A landscape with many peaks, sampled at points; each row gives a point and its height.
A climber steps from a point to the highest of its 2 nearest points, and stops where none of them is higher. Distance is the straight distance between rows; heights are no part of it.
J_24 h=0.30: [17, -4, -15, 16, 38, -9, -10, 16, 44, -29, 22, 14, 30, -34, 6, 19, 38, 22, -32, -11, -34]
J_864 h=5.30: [-8, -14, -34, 23, 5, -41, 0, 7, -19, 5, -85, 40, -11, 26, -12, -5, 48, 12, -5, -55, -7]
J_606 h=5.44: [-27, -10, -14, 3, -32, -10, -23, -22, 28, -2, -8, 9, -12, -16, 18, 32, -12, -24, 17, 1, 39]
J_801 h=4.42: [6, 14, -10, -2, 29, 37, -3, 19, 61, 7, 16, -51, -6, 63, 19, -62, 0, -14, -29, -12, 19]
J_877 h=4.74: [2, -9, 2, 1, -22, -17, -9, -25, 17, 26, 6, -2, -6, -7, -8, 23, 2, -32, 1, 3, 25]
J_780 h=3.94: [-4, 23, -1, 7, 22, 30, 0, 15, 68, 4, 30, -34, 0, 57, 3, -45, 16, -8, -35, -20, -21]
J_214 h=7.51: [-5, 10, 7, -2, 0, 32, -11, -24, 29, 5, 55, -39, 12, 1, -14, 8, 3, -12, -10, 24, -3]
J_249 h=7.18: [31, -22, -7, 17, 9, -55, 26, 50, -31, -11, -59, 61, -16, 18, -6, -3, 16, 34, 19, -35, 6]
J_599 h=2.31: [-19, 6, 17, -22, -7, -2, 0, 2, -11, -37, -3, -17, -19, 2, -13, 16, 17, 25, 13, -29, -68]
J_836 h=0.91: [6, -14, 15, -33, -12, -19, 4, -36, -35, 22, 10, 7, 12, -65, -45, 60, 10, -5, 0, 7, -13]
J_253 h=6.26: [11, 5, -2, 18, -7, -22, 3, -2, 24, 28, -13, -6, -27, 69, 3, -38, 17, -18, -9, -24, 25]
J_109 h=2.32: [-10, 33, 14, 0, 33, 53, -1, 31, 16, -23, 22, -44, 2, 53, 30, -59, -10, -4, -22, 15, -48]
J_334 h=3.01: [12, 13, -20, 39, 12, 12, -14, 15, 61, -16, 27, 8, 13, 5, 26, -19, 7, 8, -15, 16, -11]
J_621 h=4.25: [-34, -17, 3, 12, -24, -8, 6, -4, 9, -40, -66, 45, 16, -17, -7, 54, 25, -1, -11, -46, 13]
J_651 h=4.87: [18, 7, -5, 8, 12, 26, -3, 8, 56, 16, 24, -36, -3, 42, 15, -47, -4, -19, -21, 1, 38]
J_611 h=3.18: [-43, 32, 12, -25, 40, 50, -3, -20, 6, 15, 25, -63, -13, 12, 14, -55, -26, -21, -18, -19, -6]
J_767 h=5.56: [16, -32, -7, -11, -28, -51, 22, 31, -40, -1, -48, 40, -19, -6, 1, 32, -22, 6, 37, -7, 37]
J_988 h=5.45: [7, 10, 23, -10, -7, 11, 30, -9, -30, 54, 30, 4, 1, -34, -6, -36, -60, 8, 11, 8, 26]
J_359 h=3.93: [-37, -21, 14, 8, -22, -8, 19, 11, -18, -46, -73, 39, 6, -15, -8, 56, 9, 12, 12, -50, 8]
J_537 h=2.54: [6, 33, 2, 15, 34, 59, -6, 32, 39, -19, 31, -35, 26, 39, 26, -50, -1, -4, -28, 35, -32]
J_210 h=3.12: [44, -8, 0, -4, 0, -23, 10, 23, -16, 5, -13, 23, 1, -16, -31, 19, 29, 26, -22, -5, -29]
J_240 h=1.16: [0, -10, 9, -20, -9, -7, 10, -19, -44, 8, 29, 16, 24, -79, -10, 46, -30, 9, 23, 41, -2]
J_649 h=4.75: [-26, -15, -9, 1, -30, -12, -12, -7, 26, -23, -43, 33, -7, -17, 6, 45, 9, -13, 3, -18, 24]
J_436 h=1.90: [-29, 0, -1, 6, 13, 17, -7, 5, 19, -72, -14, 10, 24, -33, 13, 16, 28, 30, -6, -35, -68]
J_978 h=6.71: [16, 8, 1, -2, 2, 20, -5, -19, 39, 22, 48, -24, 16, 8, -31, 14, 23, -10, -29, 19, -6]
J_866 h=4.29: [-16, -6, -4, 5, -3, -30, -1, 13, -20, -19, -39, 16, -45, 54, 7, -11, 13, 16, 45, -42, -14]
J_823 h=2.56: [8, 4, 20, -17, -6, -13, -1, 3, -10, -3, 10, -15, -16, -3, -23, 23, 19, 12, -1, -10, -46]
J_887 h=2.10: [-20, -1, 16, -14, 9, 6, 9, 8, -3, -57, -17, 2, 5, -17, -13, 23, 30, 37, 0, -39, -79]
J_534 h=4.24: [3, -17, -16, -4, -41, -43, -6, -13, -15, 42, -54, 26, -14, -1, -6, 32, 5, -38, 8, -4, 48]
J_826 h=7.40: [-40, 2, -17, 17, -33, -14, -14, 0, -12, -6, -29, 8, -22, -1, 57, 4, -38, -21, 36, 11, 36]
J_894 h=4.34: [-12, -19, 6, -14, -19, -23, 2, 4, -32, -13, -19, 10, -11, -30, 5, 33, -17, 4, 33, -5, 2]
J_512 h=2.78: [-28, 24, 19, -10, 13, 31, -7, -13, 11, -2, 33, -63, -7, 28, 6, -36, -12, -9, -7, -9, -27]
J_646 h=3.56: [-3, 30, 19, 3, 38, 23, 3, 21, -47, -6, 1, -13, -21, 23, 63, -84, -39, -28, 7, 17, 26]
J_136 h=5.98: [40, 5, -1, -7, 22, 27, 10, 10, 32, 16, 69, -11, 28, 11, -38, 14, 18, 9, -33, 51, -9]
J_957 h=6.39: [-23, 21, 26, -10, -8, 32, 16, -38, -17, 43, 38, -2, 4, -42, -11, -20, -44, 6, 3, 9, 7]
J_97 h=3.24: [19, -1, -21, 31, 0, 6, -18, -4, 60, -9, 29, 18, 12, -9, 5, 10, 14, -5, -18, 25, 12]
J_263 h=3.74: [16, -7, -16, 13, -5, 16, -9, -16, 36, 11, 36, -12, 21, 0, 9, -5, -15, -18, 1, 47, 50]
J_710 h=4.80: [-11, -11, -9, 13, -3, -33, 6, 13, -9, -15, -58, 38, -29, 24, -8, 5, 32, 8, 13, -47, -9]
J_806 h=0.76: [-16, -17, 6, -28, -19, -9, -15, -53, -12, 14, -4, 5, 17, -49, -36, 66, 22, -24, -6, 0, 3]
J_879 h=7.62: [-37, 16, 25, -17, -6, 18, 4, -50, -6, 34, 46, -19, 4, -45, -19, 14, -25, -4, 7, 3, -17]
J_522 h=3.16: [-2, 12, 3, 24, -3, -6, -5, 23, -22, -12, -14, -8, -27, 53, 55, -60, -24, 2, 28, 8, 11]
J_742 h=5.47: [16, 2, -2, 21, -9, -2, -2, 1, 45, 20, 11, -16, -10, 36, 2, -24, 9, -23, -16, -4, 29]
J_82 h=3.59: [13, -21, 16, -3, -15, -4, 16, 32, -29, -50, -31, 33, 24, -41, -12, 43, -7, 36, 15, -3, -5]
J_48 h=3.47: [30, -8, -34, 29, -11, 2, -14, -10, 58, -1, 31, 22, 21, -9, 6, 9, 4, -9, -2, 50, 52]
J_789 h=4.20: [27, -10, 11, -5, -9, -21, 10, -3, -7, 38, 23, -7, 3, -11, -18, 11, -17, -13, 7, 17, 22]
J_982 h=1.45: [9, -10, 3, -23, -3, 16, -8, -3, -26, -43, 27, -3, 29, -58, -15, 47, -4, 29, 5, 42, -34]
J_364 h=1.04: [26, -18, 13, -34, -7, -18, 10, -11, -34, 5, 20, 7, 18, -61, -32, 55, -10, 9, 18, 23, -4]
J_2 h=6.32: [-44, 25, 24, -12, 16, 49, -1, -41, -10, 13, 56, -42, 18, -31, -3, -9, -24, -6, -8, 8, -22]
J_997 h=4.12: [-10, 31, 19, 5, 22, 20, 10, 5, -57, 18, 13, -6, -14, -10, 48, -63, -53, -12, 9, 20, 22]
J_503 h=3.89: [-12, -5, -16, 19, 12, -28, -8, 29, -19, -30, -44, 36, -43, 68, 34, -39, -4, 36, 62, -32, -18]
J_254 h=6.28: [28, -27, -6, 3, -10, -44, 30, 48, -37, -18, -54, 51, -10, -4, 0, 17, -11, 30, 28, -10, 23]
J_764 h=2.79: [6, 26, -19, 39, 33, 27, -16, 30, 59, -15, 34, -8, 21, 25, 36, -37, 3, 0, -26, 26, -27]
J_247 h=1.73: [-11, 3, -5, 10, 2, 19, -18, 5, 15, -61, 4, 15, 17, -39, 8, 21, 14, 28, -8, 4, -50]
J_275 h=4.90: [-5, -8, -31, 12, -38, -44, -9, -5, 4, 29, -67, 31, -31, 34, 6, 5, 17, -27, 3, -25, 41]
J_648 h=4.82: [-5, 20, 21, -6, -3, 14, 29, -1, -53, 43, 9, 6, -8, -20, 13, -55, -66, 12, 11, 9, 19]
J_633 h=4.99: [18, 7, 12, -20, 27, 33, 17, 1, -8, 31, 76, -36, 36, -13, -21, 2, -18, 6, -12, 51, 1]
J_128 h=1.57: [19, 4, -5, -1, 3, 18, -9, 8, -3, -43, 28, 3, 16, -35, -11, 30, 3, 32, -5, 35, -39]
J_849 h=4.17: [4, 2, -3, -2, 16, 30, 2, -14, 24, 33, 36, -36, 12, 0, 9, -29, -32, -25, -5, 23, 53]
J_379 h=3.70: [57, -28, -13, -11, -27, -38, 7, 2, -24, 29, -37, 38, 22, -31, -36, 39, 13, -11, -2, 23, 27]
J_658 h=3.69: [-13, 14, -4, -19, 37, 44, 0, -16, 17, 29, 35, -48, 3, 2, 14, -48, -29, -20, -13, 1, 30]
J_664 h=3.11: [5, 20, 4, 17, 19, 6, -1, 34, -23, -14, -5, -18, -20, 57, 62, -84, -34, -15, 16, 19, 24]
J_19 h=2.48: [-21, 23, 11, -19, 25, 33, 3, 10, 8, -15, 17, -58, -12, 61, 21, -52, -11, 0, -12, -11, -36]
J_560 h=5.17: [-7, 8, 18, -27, 16, 6, 10, -30, 3, 65, 20, -41, -16, 19, -18, -38, -5, -27, -26, -36, 20]
J_228 h=0.42: [2, -7, -10, 4, 22, 9, -12, -18, 32, -32, 20, 22, 34, -41, -19, 45, 49, 15, -38, -6, -26]
J_314 h=6.08: [2, 10, 11, -23, 27, 12, 8, -6, 15, 45, 17, -59, -19, 51, -9, -53, -1, -26, -29, -30, 30]
J_820 h=3.90: [-6, -24, 6, -4, -18, -17, 15, 20, -23, -38, -41, 25, -1, -24, -7, 36, 0, 21, 18, -20, -2]
J_582 h=5.86: [-34, 21, 17, -11, 5, 28, -13, -26, -13, -11, 43, -43, 12, -20, -4, 15, -10, 3, 6, 19, -50]
J_93 h=7.34: [15, 9, 0, 1, 10, -6, 1, -1, 18, 46, -6, -36, -26, 82, -6, -57, 18, -26, -30, -36, 26]
J_39 h=5.46: [42, -1, 1, -10, 7, 14, 5, 3, 0, 15, 66, -18, 26, -13, -24, 22, -6, 9, -8, 58, -2]
J_900 h=4.08: [34, -16, -14, -6, -33, -39, -2, -10, -9, 48, -36, 23, 2, -13, -21, 23, 5, -31, -1, 15, 39]
J_315 h=3.42: [57, -21, -4, -7, -14, -39, 12, 21, -20, 14, -25, 30, 2, -19, -29, 24, 21, 6, -6, 10, 9]
J_455 h=0.63: [-25, -15, 0, -11, -28, 9, -26, -47, 19, -24, -4, 8, 14, -39, -29, 61, 35, -15, -8, -2, 2]
J_786 h=6.58: [-26, 18, 4, -3, 8, 48, -23, -25, 17, -23, 53, -36, 21, -10, -6, 14, 11, -3, -9, 39, -37]
J_167 h=6.13: [-41, -4, -21, 12, -36, 4, -36, -11, 20, -23, -28, 11, -7, -15, 40, 30, -25, -18, 23, 15, 32]
J_707 h=6.46: [19, -26, -8, 19, 21, -48, 21, 33, -60, -3, -78, 56, -13, 35, -19, -4, 24, 36, 21, -49, -7]
J_596 h=5.83: [11, -22, -30, 21, 15, -43, 16, 16, -47, 16, -79, 41, -4, 30, -25, -14, 47, 33, -3, -52, -26]
J_251 h=5.54: [4, -4, -12, 19, -27, -36, -4, -3, 10, 32, -34, 14, -28, 49, 5, -21, 20, -25, 5, -23, 32]
J_317 h=2.85: [29, 5, 2, -7, -1, -22, 5, 13, -6, 18, -6, -3, -12, 11, -35, 6, 36, 17, -31, -12, -48]
J_66 h=3.50: [-16, 7, -2, 18, 1, -20, -10, 21, -34, -26, -25, 6, -36, 63, 54, -57, -24, 14, 56, -8, -9]
J_753 h=0.52: [-8, -9, -9, 0, -8, 10, -23, -37, 32, -20, -6, 27, 23, -34, -30, 48, 53, -7, -33, -10, -7]
J_198 h=1.30: [-10, -2, 8, -7, -9, 8, -8, -12, -45, -25, 15, 6, 15, -60, 11, 35, -23, 11, 23, 47, -16]
J_868 h=4.88: [-6, -19, -4, -8, -24, -43, 15, 15, -42, 11, -26, 24, -17, -28, 14, 21, -37, 4, 41, -2, 24]

Where does a climber stop that starts at each point below?
J_359 => J_826
J_789 => J_826
J_109 => J_849
J_24 => J_93
J_198 => J_93
J_801 => J_93
J_780 => J_93
J_66 => J_249
J_19 => J_849
J_894 => J_249

Call two points neighbours if one is among the 2 nearest of the other. Go from one point of each pair to the other, from neighbour to neighbour, staying as high as possible. Name the lowest point that can't be avoided.
J_93 / J_214 => J_664
J_826 / J_93 => J_900
J_826 / J_249 => J_820
J_214 / J_879 => J_582
J_849 / J_93 => J_658
